The views of a scene show one set of named points, each view turned or mirrored, shifted and resized as a whole, with a little noise and some points left out.
(in the rows, 128 means zero)

Scene 1
View 1
k961: [102 116 112 141  94 121 114 136 125 103 139 114 164 138 144 142  85 126
 125 119 110 146 131 136 118  97 144 151 130 132 140 143 111 134 153 129
 118 150 120 141 170 143 127 148 135  84 133 115 128]
k906: [106 125 114 132 109 134 122 124 142 109 118  96 174 138 117 146  93 123
 125 115 118 144 125 125 122 100 133 145 128 126 135 132 117 133 163 139
 110 152 120 121 163 122 135 136 143  80 130 116 138]
k255: [101 113 123 120 110 157 149 155 151 135 126 105 157 127 110 131  90 101
 113 136 126 157 148 141 122 104 137 153 123 112 141 157  99 115 125 148
 122 132 103 113 136  94 140 126 145 109 106 135 142]
k720: [134 127 137 147 132 113 145 139  91  97 165 130 131 120 122 163 107 126
  96 110 104 148 119 133 125 116 116 147 154 130 132 105  96 107 128 126
  99 147 113 145 162 128 168 128 129 100 124 107 137]
k957: [109 124 114 154  98 115  95 119 124  84 124  96 166 134 156 152  97 143
 134 104 101 136 115 116 116  93 145 146 155 139 132 125 115 142 166 119
 116 156 139 143 174 152 146 135 136  91 147 104 141]
k111: [111 125 133 130 122 147 157 138 133 128 137 107 149 125  90 140 103 115
 114 120 122 153 130 131 134 100 112 148 119 113 131 131 101 112 133 147
 122 136 116 116 143 104 142 121 132  98 109 131 141]
k562: [ 97 114 122 140  85 149 123 130 154 115 115  88 168 131 129 122  91 125
 146 116 114 142 131 129 136  80 138 154 120 127 133 155 106 136 139 135
 151 134 137 113 144 125 120 128 135 101 125 135 146]
k71: [117 112 125 138  93 132 132 128 135  97 128 108 164 132 128 134  87 121
 131 112 110 140 127 144 135  94 133 155 120 136 137 138 107 134 133 134
 131 143 124 116 156 127 129 140 135  88 132 127 139]
k232: [101 122 118 138 110 131 121 139 126 117 139 107 156 131 133 145  96 126
 120 120 112 151 130 124 117  98 137 147 141 122 137 139 107 123 150 131
 117 144 121 141 159 130 140 132 133  98 122 116 135]
k661: [111 110 111 145  68 118 106 114 137  78 120 103 184 143 153 129  73 133
 151 105 103 132 121 144 134  82 143 158 112 148 138 143 120 155 156 127
 137 156 135 121 175 156 104 159 137  66 148 123 128]
k609: [ 85 123 112 141 102 138 110 139 137 127 132  97 160 133 134 141  97 129
 131 122 116 154 132 116 115  87 142 145 135 116 137 154 109 129 160 132
 126 141 129 143 159 136 127 131 132  99 122 122 135]
k621: [109 112 116 145  98 114 112 148 109  95 152 125 149 133 162 149  88 124
 114 121 101 147 133 138 112 104 151 153 150 134 142 142 102 127 139 122
 112 148 115 154 167 147 143 147 136  97 134 111 129]
k55: [127 126 135 136 142 124 154 149  99 114 165 131 131 122 109 164 109 115
  85 120 113 155 129 135 119 123 115 145 152 117 134 112  94  99 126 135
  92 144 101 144 155 111 171 124 134 104 115 110 137]
k604: [124 110 129 144 108 131 129 147 124  93 136 113 146 121 145 146  97 121
 114 117 104 141 131 135 120 110 144 155 161 134 137 130  94 121 120 125
 116 140 117 127 147 121 166 123 144 119 130 116 150]
k129: [117 119 128 130 131 133 147 164 114 119 156 129 134 121 125 156 101 107
  89 132 115 157 141 139 110 124 136 150 158 117 141 133  91 102 119 136
  95 138  95 140 148 105 171 126 143 117 111 114 141]
k718: [136 108 134 135 113 140 141 152 135  89 121 108 147 116 140 147  98 109
 106 121 107 138 137 140 119 121 146 156 169 135 139 127  91 118 109 131
 109 138 107 110 135  98 186 115 159 127 128 117 162]
k995: [ 85 136 124 152 126 133 122 139 110 141 156 103 137 126 116 151 117 139
 121 117 113 160 121 100 123  85 121 138 144 107 126 137 102 111 157 127
 129 136 137 161 156 138 138 117 114 108 112 117 134]
k87: [121 112 127 142  97 122 134 134 118  91 142 121 155 132 136 140  88 120
 120 112 106 142 128 148 130 103 133 156 128 137 137 132 105 129 130 129
 122 146 118 127 162 134 137 144 136  87 133 122 133]
k414: [102 121 119 138 105 126 128 139 119 114 149 117 155 135 129 145  91 124
 118 119 113 151 130 136 123  97 131 150 125 123 137 139 108 125 147 133
 118 146 118 142 164 137 126 142 130  85 122 119 127]
View 2
k957: [100 115  99 118 126 125 109 120 120 110 115  93 142 157 110 152 108  81
 137 116 129 157 117 135 151 130 143 110 166 110 100 164 162  86 148 123
 142 165 102 117  71 169 151  82  71 134 139 164  98]
k961: [121 121 116 131 132 123 131 138 154 103 115  99 131 146 119 146 115  90
 111 114 122 133 133 136 139 134 137 119 140  83 100 170 123  95 141 121
 139 131 120 119  95 166 142 136  72 147 125 134 106]
k995: [121  85 137 137 132 154 116 100 127 121  77  84 143 168 141 159 130 118
 114 139 114  97 111 135 144 141  94 143 136 127 142 145 138 102 110 143
 114 155  72 118  78 139 117 167 139 118 130 127  88]
k621: [118 114 121 135 136 141 105 132 149  72 128  81 117 156 101 145 114 100
 110 106 125 131 129 149 147 115 135 117 127 105 106 171 126 104 136  88
 130 148 133 121 106 172 144 138  76 140 133 141  89]
k111: [100  69 119 168 137 179 150 112 140 103  94 102 155  96 147 127 131  74
 119 161 112  65 107 126 119 145 101 142 118 114 121 157 102  93 134 157
  97 125 100 106  84 125 155 180 138 139  99 123 147]
k129: [ 97  81 129 148 138 186 105 123 141  59 137  77 132 109 108 133 120  89
  96 132 112  60  97 135 128 100 106 118  97 138 116 155  87 120 127  83
  87 154 141 107 117 133 161 188 138 124 133 125 119]
k720: [ 88  67 119 122 139 187  96 117 122  34 117  64 138 114  93 124 125 113
 121 141 130 104 109 151 146 131 115 145 114 150 116 160 131  88 131  85
 107 176 115  98  97 158 148 170 121 116 108 142 138]
k255: [110  95 125 190 135 165 152 123 161 124 119 114 145 102 153 138 122  52
 100 137 100  49 103 117 109 112 108 113 106  96 120 158  72 121 134 146
  92 107 130 119 103 114 168 182 132 151 123 114 115]
k232: [112 104 121 140 131 140 122 124 142 112 110  96 139 142 127 148 119  87
 110 125 117 107 116 130 135 127 119 121 135 105 114 159 120 103 132 127
 119 141 109 117  89 148 143 147 104 136 132 136 105]
k718: [ 76  76  97 185 140 197 113 106 130  68 153  91 132  91 112 125 111  39
 129 134 118  73  87 136 122  82 126  99 109 141 108 161 110 111 152  96
  89 148 153 114 101 126 204 123 116 147 130 152 112]
k562: [125 101 102 202 137 142 162 105 154 152  95 123 139 140 162 141 121  50
 132 136 115 106 125 130 124 131 122 122 138  76 122 164 125  95 145 182
 130 101 105 134  74 132 163 121  90 172 112 133  90]
k661: [126 129  92 146 134 103 151 140 158 116 107 116 133 144 126 135 112  68
 135 112 131 177 153 138 140 153 162 122 158  56  88 183 145  70 165 152
 166 112 117 126  78 181 154  90  25 173 103 150 112]
k604: [ 95  85 105 170 139 179 109 106 133  72 135  87 126 122 111 133 119  68
 128 127 123  99 105 143 135 101 125 114 117 131 112 163 126 104 141 100
 108 151 136 118  96 144 177 128 102 144 126 147  98]
k87: [111  97 107 153 139 154 133 125 152  70 117  93 130 120 113 124 120  85
 122 128 128 123 132 143 136 136 136 132 126  97 103 173 121  84 150 117
 131 132 128 114  98 164 156 142  75 152 101 138 125]
k414: [123 108 123 134 134 137 132 133 152  96 105  95 137 139 125 140 123  98
 108 125 118 115 129 136 136 142 125 133 130  93 110 166 115  94 135 126
 127 131 113 114  95 158 135 161  92 141 115 126 116]
k55: [ 88  67 131 125 138 191 105 122 129  43 120  70 143 102 102 125 127 107
 103 145 119  69  99 138 135 125 103 140 104 149 116 156 104 101 126  84
  89 169 119  93 107 143 149 198 145 112 116 130 146]
k906: [ 98 110 109 128 127 127 143 138 139 127 109 109 158 115 134 144 111  63
 117 131 115 110 114 114 124 140 131 113 150  92  98 164 116  91 151 149
 120 135 104 106  79 145 152 129  95 138 123 139 138]
k609: [125 117 124 146 130 128 133 122 145 141  99 105 140 159 142 158 119  82
 111 121 111 111 119 127 133 130 119 115 144  91 118 159 122 106 128 147
 126 129 102 126  83 144 135 140 102 140 137 132  87]
View 3
k111: [132 164 149 139 146 120 156 169 122 123 120 144 112 136 145  97 125  98
 166 100 118 124 158 146 108 112 114 139 153 144 124 124 105 140 103 136
 171 154 139 111 127 157 143 138 137 161 122 107 127]
k232: [136 148 130 118 122 130 139 154 124 109 110 131 132 145 130 102 127 106
 138 114 108 132 148 140 111 120 133 115 133 126 131 129 103 138 116 124
 160 135 128 126 128 141 129 133 125 155 122 120 122]
k71: [141 146 154 127 128 129 142 155 126 113 122 131 139 148 126 112 132 109
 154 118 104 131 148 136  98 121 123 109 136 124 144 133  99 145 101 120
 152 145 131 113 127 138 115 149 137 150 122 104 137]
k87: [133 142 148 129 134 136 137 134 125 102 116 125 149 147 119 115 129 111
 151 108 103 131 152 138 104 124 127 106 141 125 144 131  90 140 111 111
 151 140 132 111 127 133 114 144 126 147 122 109 134]
k562: [162 158 153 118  99 112 155 181 126 133 122 137 115 152 134 111 132 103
 158 144 110 132 136 145  81 116 127 116 118 123 133 148 107 157 100 127
 152 157 121 118 128 148 110 151 159 155 122 109 135]
k720: [111 139 126 137 158 155 120 131 116  86 102 132 152 139 128  98 124 101
 130  66 114 123 172 137 128 121 135 132 166 139 134 114  97 121 124 126
 166 133 140 131 123 129 141 117 128 150 117 107 124]
k961: [135 143 133 113 118 130 140 136 131 108 113 126 138 149 121 114 126 115
 141 127  97 137 137 139 106 123 129  95 122 118 140 134  92 144 120 108
 153 129 126 118 132 141 114 142 110 153 124 128 123]
k957: [137 124 120  98 114 151 116 162 129 100 110 127 159 155 131 106 136 117
 113 126  90 139 129 127 104 124 145  95 112 107 154 131 104 144 121 124
 142 120 119 148 124 132 114 132 124 145 121 126 132]
k55: [111 152 127 143 161 135 133 134 119  94 104 136 136 130 132  90 124  99
 134  66 121 123 181 140 139 118 130 140 175 149 120 103 104 115 118 130
 179 135 147 119 127 138 155 121 117 156 120 107 119]
k129: [130 154 130 140 137 112 142 136 127  96 106 129 131 132 117  93 131  98
 131  84 127 127 186 140 140 114 140 132 171 148 109  99 111 111 112 125
 181 136 145 109 135 133 152 132 114 159 122 102 119]
k255: [151 169 156 138 120  88 169 161 133 127 124 135 104 138 126 100 134 101
 163 122 124 130 165 146 112 111 122 127 151 143 110 116 113 134  93 128
 175 154 140  92 138 153 139 155 127 164 126 101 126]
k718: [154 138 150 135 123 110 129 166 132  96 117 124 152 143 117  94 150 102
 125  97 124 129 187 127 126 114 148 122 166 132 127  94 127 113  86 138
 167 140 146 111 130 120 139 150 143 148 120  74 149]
k609: [147 155 124 108 102 119 149 163 128 121 110 134 118 147 133 104 125 107
 138 135 107 136 136 144 104 117 137 111 115 125 125 139 105 147 121 122
 160 135 121 128 133 150 124 136 123 161 124 133 117]
k661: [143 134 154 106 112 145 136 144 132 113 128 123 154 161 122 129 132 123
 154 147  80 140 114 134  79 129 121  77 103 101 167 154  84 164 111 103
 130 133 115 118 128 138  87 157 124 144 124 122 141]
k995: [129 161 106 117 119 138 140 160 111 117  93 143 110 141 145  93 112  95
 132 102 116 127 145 153 109 117 140 141 128 138 115 143 102 142 139 130
 169 142 122 148 123 153 138 108 138 161 119 139 105]
k906: [133 146 140 111 133 130 141 173 135 119 128 138 131 146 142 101 134 115
 146 129  97 136 132 133 106 117 117 105 125 121 144 124 107 145 105 132
 155 130 131 122 129 154 132 148 111 159 126 121 129]
View 4
k55: [ 91 137 129 128 136  99  82 172 104 139 171 172 127 132 181  68 151 119
 118 168 180 144  98  96 163 160 185 132 129  54  93 178  54 159 174 146
 153  90 111 127 164 150 131 159 153 190 136 123 151]
k961: [147 107 109 102 143 119 114 177 167 133 125 141 128 153 155  93 154 159
 144 168 135 156 122 164 130 102 148 126 132 131 107 147 137 183 139 136
 139 109 107 164 105 133 116  83 163 150  98  75 147]
k87: [127 127 117  92 157  91 113 184 135 111 134 137 125 151 163  91 148 144
 141 163 148 164 111 178 146 120 160 113 141 115 112 155 126 168 149 151
 140  85 124 166 119 149 111 111 167 160 101  87 151]
k562: [159 126 115 106 181 150 118 175 176 133 147 102 151 153 119 118 158 160
 155 142 102 221 173 197 136  85 157 111 159 113 116 140 174 137 114 129
 120 126 130 145 102 159  89 155 188 151 104 107 157]
k957: [149 110  90 118 128 118 114 171 169 162 115  98 137 167 139 117 144 144
 142 167 133 142 106 175 125 118 145 106 137 132 107 144 138 218 160 117
 143 123 149 155  97 122  99  84 112 131 140  56 112]
k718: [ 84 130 145  79 164 101 119 170  88 177 153 117 172 148 164  75 134 136
 125 171 165 157 157 165 144 141 192 101 160 100 104 190 111 171 143 151
 184  93 136 155 150 174 141 213 140 144 151 121 133]
k232: [137 112 112 117 142 136 102 170 162 150 142 139 138 147 149  94 159 147
 138 162 136 167 132 138 136 111 159 128 135 100 102 151 122 168 141 128
 138 121 112 140 122 136 113 121 157 158 119  99 145]
k720: [100 137 121 124 133  87  82 176 103 130 153 149 122 144 187  81 149 116
 128 171 178 137  74 122 157 164 173 116 130  65 103 169  65 169 177 142
 147  85 139 139 151 140 115 132 130 183 145 103 139]
k621: [129  98 124  96 137 112 108 172 140 151 120 146 136 148 192  74 161 151
 144 185 154 144 100 150 118 114 153 120 126 126 112 158 122 175 131 143
 155 102 112 167 119 126 127  82 133 149 122  78 138]
k111: [121 148 117 124 167 126  96 178 141 117 178 145 131 142 126  96 149 137
 130 141 135 199 150 139 172 126 179 130 149  64  93 161 102 137 154 136
 124 103 112 125 140 170 108 184 201 186 104 131 169]
k71: [132 132 115  93 166 104 117 183 144 116 142 124 135 152 141 101 143 151
 141 155 132 180 138 188 148 112 164 110 152 115 108 156 136 167 145 145
 135  94 128 163 117 158 106 136 179 158 101  93 151]
k255: [118 124 139  93 177 143 116 170 139 141 171 157 152 132 134  77 154 161
 131 151 134 203 191 142 149 100 180 137 150  93  97 170 130 131 119 148
 147 112  81 138 138 174 134 197 216 169  92 140 175]
k995: [149 119 111 166 134 165  72 161 174 151 159 137 131 140 156 105 183 127
 146 157 132 187 107 105 137 121 157 135 123  55 107 139 105 134 137 111
 115 140 128 101 127 126  84 115 140 183 144 114 147]
k604: [104 123 134  96 155 106 109 170 112 162 139 122 154 149 176  83 150 137
 136 174 155 158 128 164 135 135 176 105 147 102 112 172 116 163 137 146
 166  96 140 155 134 154 125 158 131 150 145 106 134]
k414: [142 115 111 113 144 121 104 177 160 119 140 152 122 146 156  90 158 151
 141 162 138 167 117 145 141 109 154 130 131 106 103 149 120 164 144 138
 130 106 104 149 117 138 110  99 175 167  98  91 157]
k609: [154 108 107 129 142 157 105 166 185 158 143 130 143 148 133 102 161 153
 141 157 117 179 148 141 130  95 154 131 136 107 102 142 140 168 133 117
 131 138 109 132 109 135 106 118 163 154 116  99 146]
k661: [171 115  86  83 157  95 131 188 185 101 106 105 121 167 130 118 139 169
 156 155 111 170 122 231 133  86 135 102 147 166 114 131 179 202 143 136
 124 100 135 189  78 139  95  58 172 131  76  46 143]
k906: [146 124  89 117 143 125 120 181 181 133 146 129 126 158 103 112 135 154
 127 144 121 167 150 162 156 106 155 128 147 115  87 150 129 208 169 122
 128 119 108 145 111 151 112 124 184 151  95  83 147]

Which points are out of place in each view (at most two, in the order of its rows)? Write - if all are in place.
view 1 | k562, k71
view 2 | k111, k255
view 3 | k232
view 4 | k609, k906
